The views of a scene show one set of named points, each view turned or mirrored, shifted and resized as a whole, with a little noise and some points left out.

Scene 1
View 1
Ruv: [ 14.9   2.3   8.3  -5.6  -2.0  24.6 -12.7   5.9 -26.5 -21.6   8.1  -1.9
  24.3  -5.3   8.4   6.3  15.2  -4.6   6.5   4.3 -23.4 -29.5  13.6 -25.2]
tel: [-13.4 -13.2   7.1   8.2   2.7   4.8   2.4 -21.3   9.5 -26.0  -4.0  -2.3
  20.2  13.0 -15.7 -16.1  21.2  -1.5 -19.6   5.0   3.9 -10.9  10.2 -24.4]
Zaf: [-25.7  -6.1   0.3  10.5   4.4   0.4   0.9 -15.1  10.6 -25.8  -8.5  -1.2
  12.6  13.2 -13.1 -17.0  13.1  -5.7 -14.8   7.9  -3.5 -13.3   9.7 -31.1]
kefev: [-12.0 -13.6  -5.1  -0.6 -12.9   6.2   3.2   4.0  -4.4  13.0  -7.4 -14.1
   7.2   5.9  16.1   1.0 -13.4  -9.8  -0.3  10.3 -13.7  -7.9  14.3 -29.1]
Pames: [-30.6 -12.6 -11.9   4.1 -11.5  -0.6   6.9   2.9   6.6  13.9 -14.3 -15.1
  -0.7   9.9  15.9  -6.1 -20.2 -11.6  -1.7  14.0 -13.0  -4.8  15.7 -36.2]
Ruka: [  1.2 -10.1   3.9  -2.6  -9.2  16.3  -1.0   1.2 -13.3  -3.2   1.5  -8.8
  17.4   3.3   9.7   3.4   2.3  -5.1  -0.9   5.2 -13.5 -15.7  12.9 -26.1]
dum: [  7.5 -20.9   4.1  -8.0 -19.1  20.0   2.4   6.9 -17.9  14.6   1.4 -15.4
  16.4   3.3  19.6   7.4  -9.3  -7.0   0.5   5.3 -12.4 -10.9  15.8 -20.8]
nifez: [ -7.7 -17.1   3.8   0.9  -8.7   8.8   4.7  -7.4  -0.3  -1.9  -2.0 -10.2
  15.3   9.2   1.9  -5.5   2.4  -4.5 -10.4   7.2  -4.2  -8.2  13.7 -23.1]
vofof: [-35.5  10.7  -8.3  13.9  11.4  -3.0  -6.9  -7.9  10.6 -35.1 -13.3   2.9
   4.8   7.3  -9.0 -16.9  10.2  -9.0  -2.2  14.1 -17.2 -19.8  11.5 -41.4]
nuta: [-22.1  -8.8   0.4   9.5   1.7   1.3   2.3 -14.6   9.3 -20.5  -7.1  -3.1
  12.2  12.3  -9.5 -14.7   9.6  -4.9 -13.0   7.1  -3.1 -11.7  12.2 -28.8]
dat: [  7.7 -33.7  11.5  -6.7 -17.5  16.6   9.9 -10.5  -7.4  10.9   3.8 -14.3
  24.8  10.9   4.5   1.2   3.7  -1.1 -15.1   2.4   6.7  -5.1  13.1 -13.3]
gavu: [-37.3  28.6 -18.8  13.4  10.4   1.1 -18.5  13.9  -2.6 -31.3 -15.8   2.5
  -3.6  -3.8   9.5  -9.6  -2.7 -15.6  18.6  17.2 -42.8 -30.6  14.0 -52.2]
bog: [-37.1  -1.8  -2.8  17.8  11.8  -6.8   1.4 -21.6  21.1 -36.9 -12.5   2.6
   9.2  17.0 -20.5 -25.1  18.0  -6.0 -17.9  11.6  -2.1 -12.6  10.2 -35.2]
fam: [ -6.3 -12.9   4.5   0.9  -7.4  10.5   1.7  -4.6  -5.9  -6.9  -2.0  -6.5
  16.2   5.9   3.5  -2.7   4.0  -4.3  -6.5   6.0  -8.7 -14.8  13.5 -26.6]
Ketop: [-18.9 -13.5  -4.9   1.4  -8.1   4.5   4.6  -2.9   2.9   3.1  -9.8 -12.4
   7.0   8.6   9.8  -5.6  -7.9  -8.9  -5.4   9.7 -10.1  -7.8  13.9 -29.9]
View 2
tel: [-14.9  -3.4  -8.8 -13.5  -7.1   0.2  -8.0  12.4   5.4  -2.0 -15.5  10.4
  -0.6  13.5 -10.1   1.1  -0.2   4.6   3.5  -2.5  -5.1  -5.1  -6.4  -9.7]
nifez: [ -6.7  -2.4   4.8  -5.7   2.2  -0.8  -1.6   7.6   8.3   2.1 -12.8   5.0
  -1.3   1.5 -16.5  -3.5   1.1   4.0   0.5  -2.4  -7.5   9.0  -0.7  -7.0]
gavu: [ -3.5 -24.9   6.5  -8.9   6.6 -16.5  19.4  -0.5 -24.5  16.9  -2.4   3.9
  -8.3 -10.4  -4.6  -0.8   8.7  23.8   8.5   6.4  11.2 -12.3  -9.2  -1.9]
Ruv: [-12.3  -5.5   3.6   7.8   4.8  -1.9  12.6   6.7  -1.9  15.8 -10.9  26.3
  -6.1  -7.4 -16.3  -7.8   6.5  15.3   4.2   7.6   3.7   7.0  -3.7  -1.6]
bog: [-11.8 -12.5 -10.6 -24.4  -7.6  -6.9  -6.1   8.1  -4.9  -3.5 -13.0  -0.1
  -1.1  15.1  -3.0   5.8  -0.2   6.9   6.3  -2.6  -1.9 -17.8 -10.4 -10.2]
Zaf: [-10.7  -8.9  -5.6 -15.8  -4.8  -4.2  -4.0   9.3  -0.7   0.5 -12.1   3.7
  -1.8   9.9  -7.4   1.7   0.5   6.9   4.0  -2.7  -3.2  -7.7  -7.1  -8.4]
dum: [ -1.9   0.9  14.9   7.1  10.5   0.3   5.3   5.1  11.3   9.7  -8.9   8.3
  -3.2  -9.0 -23.4 -10.0   3.7   6.2  -0.6  -0.2  -7.1  24.4   4.0  -3.5]
Ruka: [ -8.4  -1.8   6.1   2.1   6.1  -0.4   5.2   7.3   6.0   9.2 -10.8  12.7
  -3.1  -3.3 -17.7  -7.0   3.5   8.5   1.6   1.4  -3.0  12.6  -1.0  -4.9]
nuta: [ -8.5  -8.3  -3.0 -14.3  -2.5  -3.9  -4.1   8.2   1.8   0.6 -11.3   2.4
  -1.7   8.0  -9.5   0.7   1.4   6.2   3.9  -2.5  -3.7  -4.5  -5.4  -8.3]
fam: [ -5.2  -3.0   7.3  -4.0   3.0  -2.2  -1.7   7.1   7.3   4.0 -10.3   3.7
  -1.6  -0.8 -16.1  -4.4   2.1   5.4   1.6  -1.9  -7.0  11.7   0.4  -5.9]
dat: [ -8.0   7.3   5.9   0.5   2.3   5.2  -7.7  11.7  21.0  -0.1 -14.1   9.2
   0.7   3.2 -22.7  -7.6  -0.2  -1.5  -1.9  -3.7 -13.0  21.4   3.6  -8.0]
vofof: [ -9.3 -17.7  -4.6 -17.4  -2.1  -9.9   3.5   5.6 -12.6   5.4  -9.3   2.9
  -4.1   5.1  -3.9   2.3   3.5  14.4   8.5   1.8   3.2 -14.9  -9.3  -7.1]
Ketop: [ -0.4  -7.4   9.8  -7.4   5.2  -6.0  -0.4   4.5   3.0   3.7  -8.5  -5.3
  -2.8  -1.9 -15.0  -3.3   1.6   5.4   0.8  -3.2  -6.6  10.1   0.4  -5.4]
Pames: [  4.8 -11.3  13.6 -13.1   6.2  -9.0   0.2   1.7  -1.9   3.3  -5.4 -11.7
  -2.9  -4.4 -11.9  -1.5   1.5   8.1   1.9  -4.2  -5.9   6.7  -0.7  -5.6]
kefev: [  2.0  -5.1  15.2  -3.4   8.8  -5.1   2.3   2.7   4.4   6.6  -7.2  -3.2
  -2.9  -7.8 -17.8  -6.5   2.3   6.8   0.4  -2.7  -7.6  15.8   2.1  -4.6]
View 3
tel: [ -6.4  -3.3  -4.2  14.4   3.4  -8.9   0.9 -19.3   8.5 -15.1   0.9  22.7
  -5.7  -0.8  -7.8   6.1   9.1   1.9 -10.4  -1.6   2.2  18.3  -3.9   2.9]
dat: [  2.1  -8.2  -3.1   9.2   0.3  -1.0  -4.6  -8.8  12.5   1.9   3.6  -2.0
  13.8  -9.4   3.4   2.0  -4.6  -8.1  -6.7 -17.2  16.1  16.2  -2.8   2.9]
vofof: [-22.6   2.9  -9.1  13.5  -8.6 -13.6  13.1 -15.7  -3.9  -8.0  -0.9  19.2
 -24.6  -1.1  -4.3   2.8  18.4   9.6   0.6  11.0  -9.2  20.9  -8.3  -0.3]
gavu: [-31.0   7.6 -14.2  13.5 -21.8 -19.2  26.4  -8.8 -11.1   1.7   1.5   0.7
 -33.0 -10.6   1.5  -0.5  23.3  14.2  15.7  11.4 -13.1  22.5 -19.4  -4.7]
Ruka: [ -7.4  -3.1  -8.5  12.0  -7.4  -9.7   6.6  -9.7   6.8   1.9   4.3  -6.3
   0.2 -14.6   2.7   0.5   5.0  -1.3   3.0 -12.4   6.4  19.2 -14.7  -0.9]
nuta: [-13.2  -1.0  -5.2  11.9  -3.2  -7.2   3.8 -14.8   2.3  -6.2   0.4  17.7
 -10.3  -0.8  -2.9   3.6   9.3   2.7  -6.6   2.6  -0.5  18.5  -2.3   2.4]
Pames: [-22.2  -0.5  -6.7   3.9 -12.8  -1.5   7.6  -1.2  -8.4  13.6  -2.2   2.2
 -10.7  -3.2   9.4  -1.2   5.2  -0.8   2.4   2.5   1.3  17.1   2.3   2.0]
Zaf: [-14.1  -1.0  -5.6  12.8  -2.2  -8.3   4.4 -16.2   1.5  -8.8  -0.6  20.1
 -12.4   0.3  -4.5   4.2  10.7   3.4  -6.8   4.4  -1.9  17.7  -1.6   2.3]
dum: [ -5.4  -4.8  -7.4   9.1  -9.8  -4.7   4.3  -3.2   5.8  10.6   5.8 -16.0
   8.0 -16.8   7.7  -0.2  -2.8  -4.4   5.1 -16.8  12.7  18.5 -10.9   0.1]
kefev: [-13.9  -1.8  -7.7   5.7 -11.1  -2.8   5.8  -1.0  -1.8  13.1   2.1  -7.8
  -0.2  -9.8   9.6  -2.0   1.5  -2.9   3.2  -7.5   6.3  17.0  -4.4   1.3]
bog: [-17.9   0.0  -4.6  13.1  -0.2  -8.6   5.0 -19.6  -1.4 -13.3  -2.8  32.7
 -20.2   6.8  -8.9   3.4  15.4   6.2 -10.0  11.7  -7.1  19.0   1.7   3.2]
View 4
Ruv: [  7.4 -20.2 -32.0  49.1 -11.1  19.0  30.1  -6.1 -24.7 -10.4   5.4  11.4
 -15.7 -22.4  -2.9  13.3 -23.0  10.5  -5.0  10.5   0.8 -10.4 -31.5  25.8]
tel: [ -2.5  -6.8  -2.4  15.2 -17.2 -46.7   3.4   0.9  -1.0  11.1  -0.9  10.6
  -2.6 -26.0 -15.0  -8.1  -6.5   7.9   3.1  22.1  -5.0  -4.3  -1.5  20.4]
dum: [ 11.1 -16.9 -21.3  34.2 -14.4  13.2  24.6  -1.7 -16.4 -12.9   1.3  24.3
  -7.9   2.5  -2.9  32.3 -14.9  -9.6  -5.5 -18.2 -21.9  20.0  -9.4  -9.0]
gavu: [-14.3 -18.3  -8.7 -34.2 -13.9  62.8   7.9  -0.6 -15.7  -2.5   8.4 -13.5
 -10.8 -38.6   3.8   6.5  -8.0  12.4 -16.5  46.1  27.6 -15.4 -13.2  17.2]
nifez: [  4.2  -8.6  -7.9  14.2 -15.2 -15.5  12.6   0.8  -4.6   0.5   0.3  18.9
  -3.4 -10.9  -7.7  13.1  -7.3  -2.7  -2.5   0.6 -15.4  11.7  -1.0  -0.2]
dat: [ 13.0 -11.5 -12.1  41.2 -15.6 -33.3  21.2   1.3  -6.8  -3.3  -2.3  29.4
  -2.6   1.4 -10.3  20.0 -12.0  -7.6   1.1 -18.9 -29.0  20.6  -2.4  -4.2]
Pames: [ -1.1 -10.7   2.0 -25.4 -18.5  13.5   5.3   3.3  -0.9   2.5   1.3   9.9
   0.2 -10.2  -3.9  19.1  -0.2  -9.1  -9.3   8.1  -8.6  19.1   9.9 -13.9]
Zaf: [ -6.1  -7.7   2.6  -5.9 -18.3 -28.8   0.2   0.7   1.2  10.9   1.3   4.2
  -0.9 -27.9 -10.5  -6.8  -2.6   6.5  -2.5  28.3  -0.4  -4.3   1.7  14.6]
fam: [  3.9 -12.2  -9.9  13.0 -17.2  -5.7  13.6   0.8  -6.4  -1.6   0.9  16.8
  -4.2 -10.1  -5.8  18.0  -7.3  -4.5  -5.4  -0.2 -13.6  11.9  -2.9  -1.2]
nuta: [ -5.0  -8.9  -0.7  -1.3 -17.3 -24.6   2.5   2.5  -1.4   9.5   0.5   7.9
  -0.6 -25.1 -10.5  -1.4  -3.3   4.7  -1.3  21.8  -2.0  -0.2   3.0  11.8]
Ketop: [  0.5 -11.6  -4.1  -4.7 -18.0   3.9   9.0   0.7  -6.5   0.1   0.3  15.1
  -2.5  -8.0  -5.6  19.0  -5.0  -6.9  -4.3   2.9 -10.3  15.5   3.5  -8.7]
Ruka: [  5.7 -19.3 -22.6  34.7 -13.2  12.6  24.5  -2.8 -17.5  -8.9   3.7  14.5
 -11.0 -14.4  -4.1  16.3 -17.0   3.4  -5.8   5.2  -6.4   0.3 -18.6  11.0]
View 5
gavu: [-23.2  -9.3 -11.9 -12.6   5.8   7.4   4.0   8.8   9.8  25.0 -15.1   8.2
  21.5 -24.7  15.7  -7.4   6.2  17.9 -19.2  11.2   1.1 -14.2   4.2  -4.0]
bog: [-11.6   6.7  10.0   4.8  -3.6  12.8  18.5   6.2 -16.5   4.3 -27.6  13.2
  17.8 -10.9   3.0  12.3 -14.9  -0.7  -6.4  19.2  -1.9  -5.4  15.0   1.0]
Pames: [ -7.7   9.9 -11.9   1.6  -0.8   4.6   5.2  -3.7   3.7   4.8 -21.9   8.0
   7.7  -1.2  10.8  -5.4  -0.6  15.2  -2.2  -2.9 -13.4   5.1  10.8  -4.2]
Zaf: [ -8.6   7.8   7.0   0.5  -4.4   9.2  14.6   2.8 -12.1   2.9 -22.1   7.5
  12.3  -6.6  -0.7  10.5 -11.9  11.5  -3.6  15.3  -3.4  -3.6  11.1   1.8]
fam: [ -1.4   9.4  -2.8  -3.9  -4.4   2.7   7.5  -5.2  -0.4  -1.1 -14.7   1.1
   1.7   3.4  -2.7   3.3  -3.3  28.2   1.3   4.5  -9.0   3.1   7.4  -0.6]
dum: [  2.1   9.2  -8.8  -9.6  -3.7  -4.2   2.5 -10.1   9.5  -3.6  -5.7  -3.6
  -5.5   9.7  -6.1  -2.3   2.2  44.7   4.4  -1.2 -11.3   5.1   3.4  -1.4]
vofof: [-16.0   1.7   1.7  -2.1  -0.6  10.3  12.0   7.5  -7.2  12.9 -23.0  10.1
  19.3 -16.2   7.4   3.9  -5.8   8.7 -11.3  16.9   0.5  -9.7  10.1   0.1]
Ruv: [ -5.6  -4.3   3.4 -21.1  -2.1  -1.1   5.6  -0.7   2.9   4.9   2.0  -5.9
   3.5  -6.4 -12.1   4.0   0.3  49.0  -5.2  17.6   1.8 -11.0   0.9   2.1]
Ketop: [ -5.5   9.8  -8.3  -0.6  -2.2   2.6   5.9  -4.6   1.8   1.9 -17.6   4.5
   4.7   2.5   3.6  -1.4  -2.6  23.0   0.7   0.7 -10.7   4.7   9.0  -2.0]
kefev: [ -3.8   9.8 -11.7  -3.9  -1.5  -0.5   2.8  -7.6   7.9   0.6 -14.5   2.2
   1.7   4.2   4.0  -5.3   1.7  29.5   0.2  -4.3 -12.4   5.0   7.3  -3.2]
nuta: [ -6.7   8.5   5.7   0.5  -5.0   6.7  14.4  -0.5  -9.2   1.7 -21.7   7.6
  10.4  -3.7  -1.4   9.1 -10.1  14.1  -2.9  13.0  -4.3  -2.0  11.8   1.5]
Ruka: [ -2.4   4.0  -2.6 -11.0  -3.4   1.0   6.0  -5.1   2.7   0.8  -7.2  -1.4
   1.7   1.3  -5.7   1.8  -2.3  38.0  -0.9   7.3  -5.8  -1.6   4.6   0.5]
nifez: [ -0.9  10.6  -0.2  -3.0  -4.6   2.3  10.3  -5.9  -3.3  -3.6 -14.9   1.6
   2.1   4.6  -3.8   4.6  -6.1  27.6   1.7   5.5  -8.6   2.4   8.9   0.6]
tel: [ -3.0   9.4  12.1   0.5  -7.1   7.8  17.2  -0.2 -15.5  -1.9 -18.9   5.2
   8.3  -2.8  -7.6  14.6 -15.4  16.7  -0.9  19.1  -1.9  -3.0  11.4   3.7]
View 6
Zaf: [-15.6   8.6   9.7  25.2  -7.4  13.9 -11.6   9.9 -25.0   1.7  -4.6   2.7
   9.9  13.8   5.1   5.5  -1.6  -6.4   0.6   8.3  24.3   5.1  -4.0   2.0]
nifez: [-9.2 13.2  6.0  8.6 -2.5  6.7 -1.5  2.1 -2.6 -4.5  0.4  0.0  0.9 15.5
  6.1  4.1 -4.3 -7.1  9.9  6.1 12.6 -2.4  2.2 -0.1]
vofof: [-14.9  11.2  12.2  27.2 -12.1   7.3 -12.6   1.1 -23.6   8.4 -12.2   5.3
   5.3  16.6  15.8   5.7 -11.3   8.1 -12.2  18.2  36.9  -2.2 -15.5   6.8]
nuta: [-14.1   8.8  10.1  21.2  -6.2  12.6  -9.6   9.4 -21.2   0.7  -2.6   1.5
   7.7  14.4   5.2   6.3  -1.9  -6.9   1.9   7.4  19.7   2.8  -1.7   2.0]
dat: [ -7.6   6.6   0.6   1.3   8.6  10.4   3.4   6.2   3.5 -16.3   9.5  -7.1
   3.7  13.5  -3.9   4.0   6.5 -22.5  28.6  -6.9  -6.9   5.2  15.9  -3.7]
gavu: [ -8.8  21.1  12.8  16.1 -16.5 -10.1  -2.6 -14.8  -2.7  13.5 -14.8   7.0
  -9.4  17.6  31.1   3.9 -26.2  23.6 -17.4  27.3  45.5 -18.7 -27.6  14.5]
dum: [ -1.2  15.1   1.5  -9.6   4.6  -3.3   9.9  -7.3  21.7 -12.8   8.4  -5.3
  -9.5  14.8   5.6   2.3  -7.1 -11.5  24.5  -0.1  -2.6  -9.7   9.8  -0.5]
Ketop: [ -9.1  14.6  10.7   1.0  -9.6   8.5  -3.7   0.5  -1.6  -2.9   1.2  -7.4
  -4.9  10.3   7.8   1.7  -4.8 -12.8   3.9   8.6  12.7 -11.2   7.1   1.1]
Ruv: [ -7.1  10.6  -8.0  12.9  19.0 -12.8  10.5 -13.2  14.0  -8.2  -1.6  11.2
   3.0  25.3  14.1   6.8 -11.7  12.4  27.6   1.4  12.4  10.1 -17.4   5.1]
fam: [ -6.6  11.5   6.9   4.8  -1.4   6.7  -0.3   0.7   0.2  -6.8   4.3  -4.2
  -1.2  13.1   4.2   2.1  -3.5 -11.3  13.6   3.6   8.6  -4.4   5.1   1.5]
kefev: [ -2.7  17.2   9.7  -7.1  -8.1   1.6   2.0  -3.2   9.2  -4.7   3.7  -9.6
 -10.4  10.1   7.5   0.8  -7.7 -12.1   8.2   8.1   8.8 -16.5   8.7   2.2]
tel: [-16.6   5.2   5.6  28.8   1.9  16.1  -9.6  12.0 -25.1  -2.4  -2.2   3.1
  16.3  16.5   1.1   8.0   4.6  -8.3   9.4   2.5  16.3  15.7  -2.7   0.1]
bog: [-19.7   8.0  14.4  38.2 -11.0  17.9 -19.6  11.1 -38.5   8.3 -11.0   7.1
  16.2  14.2  10.5   7.2  -3.5   1.4 -11.4  15.6  36.9   7.8 -13.4   5.7]

In a view up to two points have been moved. Name them for each view, in the order of its rows, or write -.
view 1: Pames, fam
view 2: Ruv
view 3: -
view 4: Ruka
view 5: -
view 6: nifez, bog
